Points, in no order, along strands that fork, close into loops and pass close to each other.
(in the rows, 128 means zero)
Points whose rows are less than 113 apart are linked; no others are. Some points are linked to none.
j137: [178 157 116 144 133 104 140 101 125 142  98 152 104 189  93 102  92 148
 113 121 147 168  98 126 170  95  80 127  95  88  69 120 165 100 150 176
 142  84 162 131 157 118]
j185: [156 126 125 157 143 109  94 159 141 113 156  87  74 121 148 146 126 180
 146 149 197 128 180 189 135 153 164 118  79 139 161 128  77 166 140 156
 111 177 125 117 104 124]
j396: [140 167 162 100 152 129  83 172 102  88  90 107 127  38 161  75 126 115
 134 107 125  86 155 136  90 185 145 107  95 125 115 119 141 177  84 102
 124 162 114 171  75  83]
j443: [163 148 134 162 117 126  96 170 134 120 155 108  91 132 144 145 114 167
 141 151 175 106 171 158 139 151 160 134  91 136 138 126 111 174 150 160
 115 168 128 107 105 116]
j955: [ 73 124 108  92 133 142 128 104 118 124 123 120 113 135 132 137 147  81
 125 143 132 160 135 103  95 154 111 108 143 175 114 102 125 147 132 108
 107 117 119 170 111 138]
j211: [158  90 131 193  76 112 161 101 143 113 141 155 148 181 104 130 119 196
 120 103 148 174  95 131 184  91 126 146 124 107 116 160 121  92 147 164
 180  81 152  73 122 160]
j343: [ 91 147 132  97 117 138 125  86 137 156 123 121  56 186 125 179 169  88
 125 164 159 168 127  90 143 157 114 114 161 150 136  88 129 135 183 164
  88  68 122 172 110 152]
j696: [131 158 123  88 129 127 137  97 114 156  50 142  94 175  81 112 139 103
  94 111 133 167  84 113 137 118  46 110 138 132 102 126 139  98 130 133
 120  83 133 179 139 162]
j990: [143 104 146 179  96 130 190  82 109 134 182 156 134 166 104 118 150 140
 151 107 104 159  89 101 172  89 120 160 153 118 118 102 134  96 165 141
 166  69 108  66 156 141]
j237: [ 72 136 106  83 136 150 130  80 125 123  62 122 119 141  93 161 151 103
 102 116 127 169 110  98  85 136  84  89 157 156 120 146  94 143 119  83
  86 105 137 157 119 156]
j231: [ 97 123 121  61 159 131 109 125 160 153  37 135 194  81 117 121 132 104
  96 100  86 111 122 115  65 138  89 114 158 110 173 168 112 103  61  54
 137 137 122 147 116 136]
j739: [138 132 130  96 143 126 100 161 113  87  64 130 172  52 164  93 137 131
 107 118 118  97 131 122  81 165 129 103 108 112 109 160 115 137  81  98
 122 175 139 178  72 114]
j35: [189 136 144 168 138  98 145 143 117 151 150 154 168 113 128 104  97 139
 120 107 100  96 102 129 168  83 114 155 107  62  96 138 163  80 162 148
 161 105 140  71 174 102]
j662: [136 152 134 168 118 143 122  96 159 135 133 128  66 195 116 152 141 157
 150 140 191 185 113 111 201 109 140 122 129 111 120 106 152 112 193 207
 137  52 141 110 125 117]
j404: [157 151 133 147 137 116 170  88 123 161 157 151 115 161  89  95 126 126
 129 128 106 163  87 125 177  73  82 142 119 100  83  89 170  95 165 158
 152  70 127  88 183 106]
j947: [116 142 160 126 148 157 130 143 113 174 213 122 129 108 124 112 147  86
 168 106  62 103 123 100 142  90 150 192 132 121 159  53 185  79 147 128
 176 116 102  80 195 112]
j762: [103 121 142 137 107 144 168  79 100 133 175 119  88 157 108 133 154  81
 171 136 121 156  97  96 156 120 124 166 185 157 128  87 147 112 170 131
 134  81 104 112 133 144]
j881: [143  99 128 189  84 124 163  91 120 111 170 153 135 178 103 127 133 170
 143 110 143 168  96 114 174  99 135 154 133 125 124 132 133 112 161 164
 155  83 136  76 128 141]
j571: [118 123 107 124 116 127 135 107 111 121 111 136 104 174 105 132 130 115
 121 134 150 162 119 109 131 137  98 120 129 155 106 136 137 132 135 143
 123 114 147 160 119 148]
j996: [186 152 139 175 114 115 129 149 126 111 138 153 139 162 109 136  65 164
 136 130 166 135 140 134 161 106 142 133  79  90  87 126 149 128 165 180
 155 102 146  77 154 106]
j377: [161 122 143 126 133 127 107 167  96  94  67 126 158  54 148  77 113 132
 115 109 119  80 137 148 101 165 139 115  92 105 100 159 138 141  78  94
 130 172 151 176  71 109]
j810: [171 162 150 183 125 138 127 176 104 116 189 126 123 136 149 137 100 144
 158 147 140  93 142 133 148 126 176 154 125 113 123 111 144 158 158 150
 135 118 114  69 142 109]
j794: [128 145 130 126 132 132  99 158 110 116 146 117 122 124 162 123 112 111
 135 139 139 102 163 132 123 178 135 126 108 142 118  97 136 165 130 141
 125 154 116 136 110 115]
j133: [ 61 137 133 117 146 145 122 125 120 132 190  90 102 107 172 133 133  74
 149 184 122 120 176 142  98 177 140 122 149 162 145  43 131 174 120 111
 109 127  90 163 106 128]
j6: [174 115 140 168 126  94 168 115 123 165 172 159 170 122 127  99 144 146
 123  92  81 115  86 123 174  68 108 150 128  77 124 124 173  67 158 137
 182  92 123  57 191 123]
j694: [158 162 138 104 116 111 162  81 127 165  57 133  88 188  75 122 149 123
  97 111 126 162  75 130 172  96  45 117 144 113  99 137 139  90 140 146
 113  73 135 152 146 171]
j293: [198 141 138 162 112  86 132 144 128 118 107 164 149 165 118 120  69 164
 118 117 148 121 137 136 161 113 120 129  77  72  91 146 151 102 154 165
 154 118 161 102 144 111]
j289: [ 68 104 121  96 108 147 144 111 114 125 173 127 130 122 128 141 153  70
 152 136 102 122 133 109 115 138 126 158 176 173 143 101 131 101 125  92
 145 130 108 127 138 144]
j731: [148 156 164  95 169 139  77 177 110  95  88 123 119  50 141  60 108  95
 128  91 113  77 143 127  94 160 138 118  92 112 119 101 171 142  82 104
 150 147 118 161  85  74]
j120: [178 152 119 122 142  84 137 119 122 166  84 157 131 161 101  90  79 122
  95 127 133 156  93 148 156  85  62 123  81  75  79 113 172 100 137 163
 146 108 148 123 165 107]
j196: [164  84 134 208  88 131 149 141 119  89 170 145 173  99 151 131 142 177
 134 116 107  79  96 129 159 135 184 177 165 118 142 201 121 109 114 111
 146 149 142 100 131 148]
j315: [162 174 136 141 147 126 151 127 115 152 152 144 108 154  92 110  84 115
 132 143 149 162 124 119 160 102 122 126  92 106  62  72 173 119 172 183
 141  75 130  94 181  90]
j354: [173 185 163 101 170 127 128 178 112 172 151 138 109  80 119  91  77  93
 113 127  95  96 135 116 140  71 131 142  92  95 101  75 189  96 156 162
 165 104 121  77 192  78]
j911: [121 130 143  49 131 138 112 125 174 191  52 142 166 102 117  94 131  86
  93 102  63 113 113 127  69  98  82 128 161 127 205 128 156  92  61  68
 156 133 117 162 135 149]
j24: [121 121 131  51 156 120 106 121 165 184  25 145 185  96 106 105 123  94
  86 104  86 123 110 131  71 117  65 121 152 126 182 154 132  98  68  73
 145 129 116 148 122 150]
j395: [ 85 103 139  90 118 152 139  89 157 166  99 130 159  95  94 156 148  73
 117  88  43  84 133 121  89  98 117 142 191 142 201 145 118  61  75  29
 150 149 108 119 150 145]
j954: [150  88 116 183  78  99 143 114 153  99 129 155 144 166 117 142 113 200
 120 119 162 150 110 146 171 100 136 138 121 123 130 180 114  99 132 161
 176 112 157  89 112 171]
j317: [117  85 129 142  89 107 173  94 128 128  93 142 176 150  83 157 128 142
 109 112 120 120 114 124 129 112  98 131 170 135 140 191 114 108 112  94
 139 124 124 110 137 193]
j59: [151 158 127 143 133 118 103 149 108 132 125 133  94 169 122 129  75 116
 137 138 173 144 162 134 140 150 133 113  84 126  94  86 154 167 145 166
 128 124 130 129 114 109]
j760: [149  96 147 157 107 103 183  95 105 154 161 159 161 145 109 119 154 137
 137 102  80 130  77 129 166  76  94 166 154 105 129 119 154  68 141 126
 179  91 103  70 167 147]
j834: [170 174 135 124 154 112 141 159 106 149 130 147 121 137 100 108  62 106
 125 134 147 130 143 132 147  99 114 128  73  90  63  77 171 117 162 174
 144  96 126  99 170  85]
j245: [ 80 101 119 137  97 151 156 128 124 113 207 125 134  99 155 156 168 108
 159 149 109 100 143 129 121 159 159 151 187 174 163 131 109 137 134 101
 113 164 102 114 141 131]
j987: [128  95 103 131 118 114 136 141 126 126  71 124 199  84 136 133 137 135
  98 112 114  86 112 135 103 139 147 114 161 103 138 228 110 108  74  62
 121 169 154 138 113 150]
j241: [ 39 128  99  57 142 133 124 123 149  99  92 129 177  97 161 148 159 121
 126 126  99 141 134 107  65 146 119  91 142 142 141 138  73 168  88  65
  94 156 116 149 121 103]
j653: [ 59 125 101  70 135 143 121 111 129 116 113 138 148 111 140 140 146  98
 118 135 128 154 143 105  76 144 103 102 138 166 120 124  96 155 110  87
 109 128 120 160 115 133]
j583: [124 122 122 102 160 117  98 146 148 122 149  87 116  96 167 143 146 174
 138 140 161 145 179 166  93 162 170 100  74 148 159 137  47 180 114 153
  73 198 107 162  97 115]
j192: [123  87  96 145 127 119 110 132 161  88 138 114  99 130 134 148 147 178
 130 141 189 153 143 164 133 135 149 101  88 164 147 171  73 143 134 157
 126 180 153 127 120 156]
j708: [120 107 127 125 109 132 134 149 111 107 135 128 168 110 144 130 141 108
 124 127 100  75 117 123 120 137 132 153 163 133 134 166 131  88 103  96
 141 144 128 136 131 142]
j462: [137 148 142 156 153 135 172 102 112 160 192 141 116 141  97  96 137 102
 154 128 103 161 104 105 171  82 116 152 123 115 107  61 168 101 185 153
 164  65 111  69 201 104]
j813: [145 172 147 111 139 131  89 169 101 109 115 110 117  94 168 107 111 112
 132 121 141  85 171 125 108 179 131 111 104 125 101 100 141 167 110 126
 117 152 113 147  88  96]
j392: [156 195 163 109 172 129 124 188  98 162 170 117 105  98 126 107  86  85
 140 130 114  94 149 113 130  95 165 145 108 106 106  51 183 118 152 154
 162  89 101  81 174  89]
j54: [142 178 119  99 167 130  87 120 110 146  76 144  84 163 116 101  98  95
 121 125 165 174 123 114 136 163  88  93  94 129  69  70 158 156 140 161
 122  94 130 194 109 111]
j970: [148 119 142 192 101 129 151 124 118 111 183 154 139 167 124 124 112 155
 152 121 142 144 119 110 175 114 145 159 123 119 125 118 139 132 169 158
 161  96 120  68 138 118]
j703: [106  95 113 142 137 124 126 136 165 110 203  89 119 107 138 147 172 164
 153 152 160 131 172 172 124 143 179 131 127 163 181 147  58 154 135 139
  72 188 103 130 108 134]
j644: [154 174 144 120 138 115 100 175 101 131 104 133 100 149 133 111  75 111
 126 132 162 115 171 126 120 153 125 102  77 110  79  73 162 165 130 150
 125 123 114 131 123  88]
j381: [107 178 125  74 119 128 123  92 130 160  95 134  63 196 109 159 163  85
 122 139 152 173 111  89 147 151  85 114 156 139 109  97 133 117 171 158
  95  69 126 185 125 149]
j292: [127 161 147 113 161 134 115 161 101 151 171 116 114 128 131 105  96  78
 152 124 111 103 147 116 137 128 138 161 120 118 115  58 180 114 142 140
 153 108  99  85 167 110]
j40: [ 91 115 134 116 114 142 126 137 110 125 187 124 134 114 143 125 145  72
 162 123  91  92 136 113 127 139 136 175 170 156 151  99 151  88 125 105
 157 137 105 122 153 130]
j85: [106 133 114  74 138 115  93 141 143 102  87 134 149 101 165 140 137 153
 122 146 153 159 149 114  73 166 127  71  80 145 115 130  76 189 102 143
  92 173 130 180  94 114]
j766: [146 156 130  95 157 114 127 134 126 173 109 142 111 143  99  74  93  94
 103 124 104 154 105 137 152  80  67 135  81  94  89  73 189 103 139 155
 157 105 131 120 182  96]
j940: [137  87 136 134 101  91 176 101 123 155 101 144 173 142  94 138 128 123
 121 108  98 110  97 140 139  99  90 144 172 121 140 170 133  83 110 102
 157 121 104 105 149 179]
j684: [119 175 119 105 160 140  89 111 130 155  92 124  66 177 134 134 128  95
 120 150 172 169 134 102 136 183 106  96 119 130 100  70 150 161 155 176
 106  80 136 202 102 124]
j747: [161 110 130 135 130 116 122 158 104 119 114 129 158 104 146 104 111 116
 121 113 103  72 110 131 131 136 129 152 133 105 114 157 156  88 107 113
 144 150 145 138 117 123]
j135: [196 110 149 209 114 120 124 172 105  87 116 132 147  87 132 105  87 168
 126 112 120  76 124 160 137 145 183 158  99 105  96 180 143 137 110 105
 140 167 163 114 109 108]
j127: [173 129 137 108 137  86 130 146 131 193  91 129 148 125 131  81 110 109
  91 108  75 106  92 147 148  72  82 151 104  81 136 127 198  79 122 141
 165 128 145 110 165 107]
j447: [118 150 128 128 139 130 113 148 104 135 160 127 117 146 139 113  96  88
 147 140 127 113 148 120 134 158 130 145 123 135 110  73 158 136 140 143
 140 121 111 112 141 108]
j991: [ 72 102 107 108 109 152 150 128 140  97 142 127 160 102 152 163 172 129
 124 131  90 102 141 122  92 138 154 117 176 135 150 188  82 135 102  59
  89 181 127 127 134 132]
j551: [151 193 137 150 163 141 137 124 118 164 143 120  73 171  99 130  89 106
 142 161 164 164 136 117 159 124 145 113 116 104  73  55 177 141 180 189
 124  53 133 125 158  93]
j790: [105 106 101  91 126 116 119 136 155  88  88 126 168 130 151 151 144 192
 106 136 134 147 142 141  72 127 140  81  91 130 150 193  51 157 104 108
  91 191 147 140 112 136]
j199: [170  90 128 204  91 140 133 152 138  80 171 128 147  99 157 128 141 196
 131 126 133  84 116 139 161 129 190 164 138 129 147 200 113 133 121 127
 128 171 142 107 115 143]
j188: [ 73 119  98  77 145 128 114 125 155 111 122 125 149 112 154 144 147 146
 134 148 135 165 145 125  70 147 141  79 116 156 132 135  62 193 105 116
  67 176 122 169 110 118]
j851: [196 166 166 171 140 125 129 196  96 109 140 129 122 101 132 118  79 142
 139 111 126  69 142 132 135 115 171 142 101  86  76 131 158 131 141 138
 137 114 145  87 146  89]
j733: [175 153 140 184 114 125 115 171 130 108 166 119 108 150 133 148  99 171
 150 145 178 117 153 153 157 124 171 138  97 122 123 117 132 164 156 161
 143 125 130  73 132 105]
j155: [144  74 110 172 102 133 126 148 170  69 167 128 129 108 156 142 160 211
 130 135 158 106 129 159 161 118 176 146 132 143 169 200  74 125 138 137
 127 181 134  91 119 165]
j748: [159 112 121  87 129  89 131 145 126 176  38 131 182 123 116 101 116 114
  92  98 122 116 106 145 112 112  65 123 141 106 144 180 149  82  89 101
 143 134 125 139 126 164]
j369: [ 53 127  97  70 143 132 119 128 158  97 107 126 166 109 170 148 151 147
 137 137 101 150 143 120  65 138 137  86 128 133 142 149  49 200  89  81
  67 183 114 153 113  97]
j169: [103 114 143  80 105 160 127 120 158 176 131 131 143 103 106 132 147  78
 132  94  31  84 123 119  94  80 128 162 182 152 199 120 146  60  70  61
 162 144 111 153 153 143]
j737: [ 75 136  96  78 144 147 106  88 155 117  50 125 117 150 111 181 150 150
 110 124 147 194 106  94  71 139 111  73 131 155 127 151  74 168 120 102
  76 118 157 172 106 134]
j590: [185  98 134 199  82 106 125 143 152  86 131 149 154 143 149 137 102 209
 123 108 151 115 116 144 177 109 159 153 112  92 137 185 124 104 142 159
 169 125 160  70 118 152]
j391: [ 73 100 110 110  99 139 141 124 120 108 141 134 162 113 133 154 159 105
 122 131 101  89 132 117 101 141 130 134 178 146 141 163 103 103 103  64
 128 154 118 127 144 142]
j973: [ 53  90  93 102 113 144 153  85 146  95 109 119 150 140 118 187 154 153
 123 113 108 151 131 125  78 128 128  92 159 132 161 174  65 168 103  54
  75 170 137 109 127 129]
j102: [123 145 140 159 137 152 115 157 113 122 223  90 100  92 176 133 144 129
 151 170 125  80 169 160 128 171 183 154 164 143 168 101 111 184 124 120
  93 163  96 116 111 118]
j170: [114  98 101 148 122 128 126 123 152 108 163 109 101 139 129 154 147 158
 138 157 183 154 145 147 133 135 147 113 106 177 149 141  96 164 145 156
 114 162 140 137 103 148]
j423: [166  94 130 146  96  85 160 134 123 159 116 134 181 128 122 127 126 139
 123 101 103  87  87 134 150 104 114 148 170 107 139 192 145  69 107 107
 157 129 124 109 136 163]
j457: [113 134 126 112 147 124  99 136 144 126 147  95 119 101 167 135 136 145
 126 155 156 139 178 151  99 175 147  92  89 154 148 100  74 207 110 148
  83 168 110 174  86 111]
j328: [ 76 104 123  91 117 146 139 116 134 133 114 122 167  97 117 151 166  85
 118 107  68  81 134 121  92 120 129 143 184 137 169 159 113  76  83  43
 141 148 110 127 145 138]
j688: [115 156 114  77 147 122 125 103 117 146  31 145 123 148  84 116 129 102
  92 120 134 177  90 115 109 128  43  97 123 139 107 130 118 114 111 111
 118  93 134 184 123 166]
j166: [127 176 120 100 134 132 112 105 126 155  92 136  68 197 112 139 137 105
 119 139 161 176 121  90 159 157  89 113 126 124  92 101 153 125 163 175
 109  73 144 186 129 130]
j435: [143  77 112 194 103 130 122 145 163  79 192 134 121 112 151 139 162 217
 159 129 179 120 131 169 183 117 180 154 129 146 165 164  78 130 149 148
 136 160 114  64 121 160]
j579: [ 98 153 134 137 127 144 126  96 129 153 147 114  55 183 126 149 145  94
 148 166 157 161 124  99 161 156 126 127 158 142 135  80 157 143 185 174
 100  67 124 158 115 127]
j409: [ 87 137 135 139 134 145 121 133 114 133 208  96 101 114 174 141 134  92
 154 177 127 103 169 148 119 174 149 146 157 153 160  69 128 176 133 125
 111 139 100 130 113 124]
j746: [139 132 129 146 125 117 162 102 103 138 151 144 116 172 101 107 119 115
 141 124 115 153  98 113 161 106  94 157 126 122  98 104 159  98 155 154
 154  95 129 107 158 123]
j664: [182  98 125 175 115 113 127 156 100 104 102 130 173  86 138 102 110 147
 120 113 119  72 113 151 137 144 160 151 120 104 103 194 142 112  98 101
 142 171 167 138 103 129]
j171: [158 116 144 155 128 141 110 170  95  82 108 123 145  51 154  90 124 145
 118 115 114  82 142 156 111 165 169 126 103 129 103 169 122 158  83  96
 113 193 141 161  89 102]
j915: [161 150 147 132  89 115 181  58 140 150  84 139  97 201  77 142 159 152
 115 107 121 163  78 108 182  82  71 127 164 119 103 135 132  79 151 167
 127  64 128 116 136 173]
j535: [ 97 135 135 138 123 148 141  87 113 145 167 111  72 161 119 129 146  75
 167 163 125 156 114 106 146 144 125 149 174 157 125  75 156 130 173 147
 111  72 117 137 128 129]
j259: [ 82 117 100  86 143 121 130 110 134 121  33 137 195 117 115 147 118 144
  93 116 116 147 124 115  65 143  78  91 133 113 141 176  88 140  83  64
 107 143 142 132 120 154]
j203: [ 80  84 109 143 137 144 141 110 148 128 204  96 103 119 128 157 165 132
 152 173 146 145 162 156 119 141 160 121 146 175 176 113  86 170 148 136
  78 152 115 147 109 138]
j285: [155 163 122 149 119 122 131  95 139 131 104 139  80 209  95 128 120 146
 123 126 168 179 108 102 174 115  98 126 117 110  88 131 155 110 153 187
 137  84 162 148 141 128]
j548: [155 152 131 183 122 141 128 102 152 125 147 140  97 181  98 132 110 165
 145 131 182 192 113 119 179 101 153 122 107 111  93 114 148 120 185 199
 150  61 151  91 140 104]
j220: [138 149 140 163 125 129 129 158 105 127 183 120 114 143 150 130  98 111
 158 151 136 105 146 123 145 150 154 158 136 134 129  91 155 158 151 144
 135 125 111  85 133 114]
j205: [105  90 114 143 104 146 142 143 149 102 200 120 137 104 147 154 173 150
 145 149 132 103 150 144 125 142 167 137 162 165 171 164  83 150 128 118
  91 184 119 122 126 141]
j952: [164 150 153  86 169 127  76 178 117 126  80 138 118  80 131  62  86  95
 113  93 106  71 126 121 102 128 116 125  87  90 115 100 183 122 100 127
 145 131 123 152 108  79]
j912: [157  96 138 202  79 142 150 139 128  97 205 162 154 149 145 135 137 188
 150 110 145 128 115 122 184 118 169 170 134 117 148 139 125 121 161 150
 158 101 122  45 137 132]
j115: [123 136 155 146 148 148 156 123 104 159 216 133 129 127 124 112 138  97
 169 117  88 121 117 107 153 103 145 170 131 115 133  60 171  98 175 131
 176  94  98  61 197 111]
j37: [ 91 134 102 100 138 141 112 104 127 133 111 116  99 143 139 144 147 110
 125 155 157 178 133 104 102 159 121  93 121 171 116 110 114 172 139 141
  88 116 139 191  95 136]
j130: [ 83 121  95  91 147 135 107 101 154 123 103 112 112 131 137 157 159 139
 124 147 152 184 126 114  82 147 135  75 116 173 126 131  81 181 130 128
  74 136 145 183 101 132]
j780: [108 135 118  90 134 131 109 151 131  88  94 128 169  76 178 123 146 142
 116 136 126 118 145 123  80 165 138  93 109 128 125 160  82 170  94 110
  93 180 133 164  89 111]
j60: [115 100 101 114 148 133 121 138 126 124  59 122 209  57 139 115 146 123
  99 108  95  94 113 138  84 142 157 112 153 109 136 201 113 114  55  50
 134 171 150 159 101 126]
j475: [135  89 126 159  77 114 172  81 137 116  99 145 131 166  80 153 133 159
 110 114 140 154 101 117 151  97 111 128 154 136 119 183 111 107 132 135
 149  99 144 112 125 194]
j515: [164 182 139 150 146 131 115 137 117 154 114 126  77 175 109 138  69 126
 131 152 187 168 155 135 149 128 153 100  88 117  69  77 169 164 161 189
 132  91 137 135 127  94]
j965: [161  97 130 210  90 143 129 145 147  94 201 138 135 139 152 140 138 205
 160 118 179 132 128 153 185 110 177 165 115 127 158 135 103 141 166 159
 152 118 115  44 126 137]
j216: [ 70 109 116  92 138 134 141  76 133 132  41 130 164 123  82 159 131 108
  94  99 105 154 119 116  85 138  69 105 152 135 140 164  94 137  97  58
 103 126 134 129 136 162]
j132: [105 103 110 137 158 135 108 117 158 128 150  82  85 131 143 158 148 148
 141 157 179 160 150 154 120 145 150  88  93 171 153 115  81 171 147 164
  91 152 139 170  96 140]
j498: [160  95 121 165 110 122 113 154 164  75 149 113 121 110 153 142 143 198
 128 131 166 109 150 165 146 130 164 129  96 144 148 191  79 127 131 151
 114 194 145 111 107 146]
j194: [118 139 131 174 156 146  97 135 125 142 170  83  61 146 139 153 116 139
 135 185 174 133 170 162 134 146 151 110 107 149 153  68 108 196 142 162
 111 128 114 138  89 120]
j995: [168  93 130 179  96 106 152 140 114 125 146 137 182 104 138 120 124 140
 131 102 102  73  83 127 151 117 150 163 165 102 134 191 144  82 108 100
 159 132 141 110 131 148]
j441: [137 132 135 149 134 154 109 161 100  92 156 109 130  60 164 101 137 117
 135 124 108  70 147 141 121 169 174 139 138 146 120 142 127 149  91  98
 117 187 124 145 104 103]
j21: [171 160 151  89 159 107 113 171 130 176 106 145 120 113 123  76  77  99
  88 113 103 107 125 127 140  78  96 137  77  76 101  87 193 102 137 158
 159 117 134 104 174  80]
j492: [124  95 103 123 105 113 127 138 141  99  81 135 179 133 138 151 133 176
  92 134 140 119 132 133  98 135 135  97 123 124 141 209  87 130 108 104
 113 174 162 138 109 170]
j869: [133 127 130 166 122 159 125 158 107 101 188 105 121  75 170 127 152 138
 150 143 114  79 151 146 132 166 184 155 158 157 148 146 115 161 108 107
  98 191 118 126 118 112]
j382: [129 150 125 130 104 130 131  89 145 138 111 128  54 207 107 161 156 137
 138 136 176 183 111 100 180 124 113 124 144 128 122 126 145 106 178 192
 124  77 140 141 121 144]
j957: [151 185 142 104 167 115 109 163 104 156 122 135  96 143 119  99  69  82
 133 139 149 131 156 124 132 123 127 115  88 108  70  52 178 141 143 164
 141  97 105 114 154  89]
j129: [115 112 135 133 112 121 158 110  97 130 157 137 124 153 108 122 135  96
 158 127 111 130 110 116 141 114 101 168 147 149 120 106 151  99 143 129
 153 105 112 113 150 141]
j879: [ 62 135 122  93 154 135 112 113 125 129 142 104 120 107 160 127 135  82
 140 166 125 143 159 128  94 177 124 102 134 172 129  67 124 178 120 118
 104 123 102 177 103 124]
j178: [152  98 108 132 111  96 138 138 143 123  59 129 200 105 131 135 118 172
  92 117 129  98 118 132 103 141 143 107 141 102 143 241 105 114  91  79
 116 172 169 135 104 175]
j238: [ 57  88 126 148 127 157 155  96 132 123 211 103  98 114 139 163 156  86
 165 180 115 131 159 142 111 152 157 133 188 183 175  87 101 171 155 111
  86 132 103 146 117 134]
j159: [171 142 130 185 119 125 124 124 138 106 142 144 111 168 101 137  84 175
 142 124 190 173 137 145 171  99 157 117  80 115  97 123 146 127 169 193
 163  87 155  77 142 104]
j401: [ 45 104  97  95 122 147 153 103 143  97 126 121 161 114 150 184 167 127
 127 109  77 126 134 126  84 133 139 105 175 127 163 181  68 147  90  31
  75 182 123 109 137 114]
j229: [201 144 142 149 135  93 133 160 117 135 120 154 152 120 120 112  71 139
 110 112 122  97 116 135 155  97 120 139  91  54  85 143 169  97 154 153
 148 108 156  92 157  98]
j963: [ 94 113 123 125 186 156 100 100 166 141 144  72  67 135 141 168 166 144
 139 176 179 170 148 155 117 146 141  80 103 157 159  91  70 171 141 172
  59 120 129 201  86 131]
j949: [109 124 150 111 128 138 126 130 115 154 186 129 136 120 126 114 145  85
 162 104  66 100 117 109 134  97 124 192 156 143 159  81 177  65 128 121
 173 126 106 113 173 126]
j950: [137 122 124 137 167 102  98 144 144 117 152  70  82  94 146 149 137 181
 138 145 196 139 191 190 127 160 169 109  66 137 164 135  45 154 120 153
  94 184 111 142  96 129]
j809: [208 116 150 206 100 119 123 166 130  84 128 140 141 114 138 125  94 199
 126 114 135  85 129 152 159 124 174 151 103  89 111 186 140 124 141 132
 149 147 164  92 115 121]
j36: [111 119 113  78 142 130 118 140 130 130  75 128 184  71 137 106 144  99
  99 114  93  89 124 120  82 141 116 120 151 122 144 169 123  91  73  65
 133 140 126 159 110 134]
j567: [152 123 141 155  76 123 166  64 144 129  91 139 101 194  73 143 143 176
 114 105 148 177  87 107 181  83  99 123 158 120 109 166 120  84 143 172
 144  70 143 111 123 181]
j844: [113 127 134  71 125 129 140 101 120 161  80 131 115 147  79 104 141  70
 111 111  87 154  98 136 120  95  61 138 148 156 133 108 145  89 114 105
 147 106 111 157 148 157]
j751: [ 84 131 126 118 176 141 105 108 146 134 162  86  91 110 151 147 139 130
 129 175 152 163 169 154  88 163 134  87  93 160 150  71  71 204 116 157
  75 136 105 201  78 116]
j896: [168 154 163  95 160 124  88 176 121 151  98 137 116  87 128  61  75  90
 102  96 101  83 123 125 121  86 117 133  86  79 111  93 192 106 123 149
 154 122 129 121 147  78]
j286: [133 130 157  65 127 147 106 134 161 186 102 137 149  97 136  77 126  87
  98 100  48  92 112 113  81  86 110 145 156 131 200 113 175  85  55  87
 165 140 131 187 130 137]
j352: [119 126 150  75 116 155 114 135 141 176 149 133 142 105 123  96 139  82
 126  94  37  88 115 114 106  85 122 175 159 140 181  99 174  68  81  99
 168 141 124 161 152 131]
j850: [ 71 117 101  84 137 130 126 127 136 106  73 131 193 102 143 151 145 134
 101 119 102 121 134 115  73 139 112  92 141 111 143 178  82 135  82  64
  95 162 133 136 114 135]
j798: [147 162 112  88 155 121 101 122 103 147  75 153 100 169 106  89 104  95
 107 122 153 169 107 117 132 138  66 110  96 124  83  88 160 124 127 153
 132 101 135 185 131 124]
j419: [ 83 115  95  82 139 122 104 117 152  96  58 130 169 133 140 160 134 186
 109 137 130 173 122 124  56 137 118  74 100 134 133 177  56 172  90 107
  81 173 154 150 110 128]
j630: [ 58  94 126 122 106 150 153  94 119 118 188 113 110 116 138 163 160  66
 164 162 108 132 140 118 114 148 148 144 194 185 153  97 118 140 144  90
 113 131 104 127 130 136]
j224: [ 91 104 120 120  97 131 158  94 102 120 146 133 123 144 104 142 148  87
 143 133 112 132 115 113 121 121 106 151 171 165 128 134 127 115 135 102
 140 116 115 128 130 155]

How many points has the smallest loop of links through each point below? Write 0 if it is on no loop.
j850 | 9
j746 | 10
j780 | 15
j551 | 7
j205 | 6
j896 | 11
j369 | 7
j286 | 0
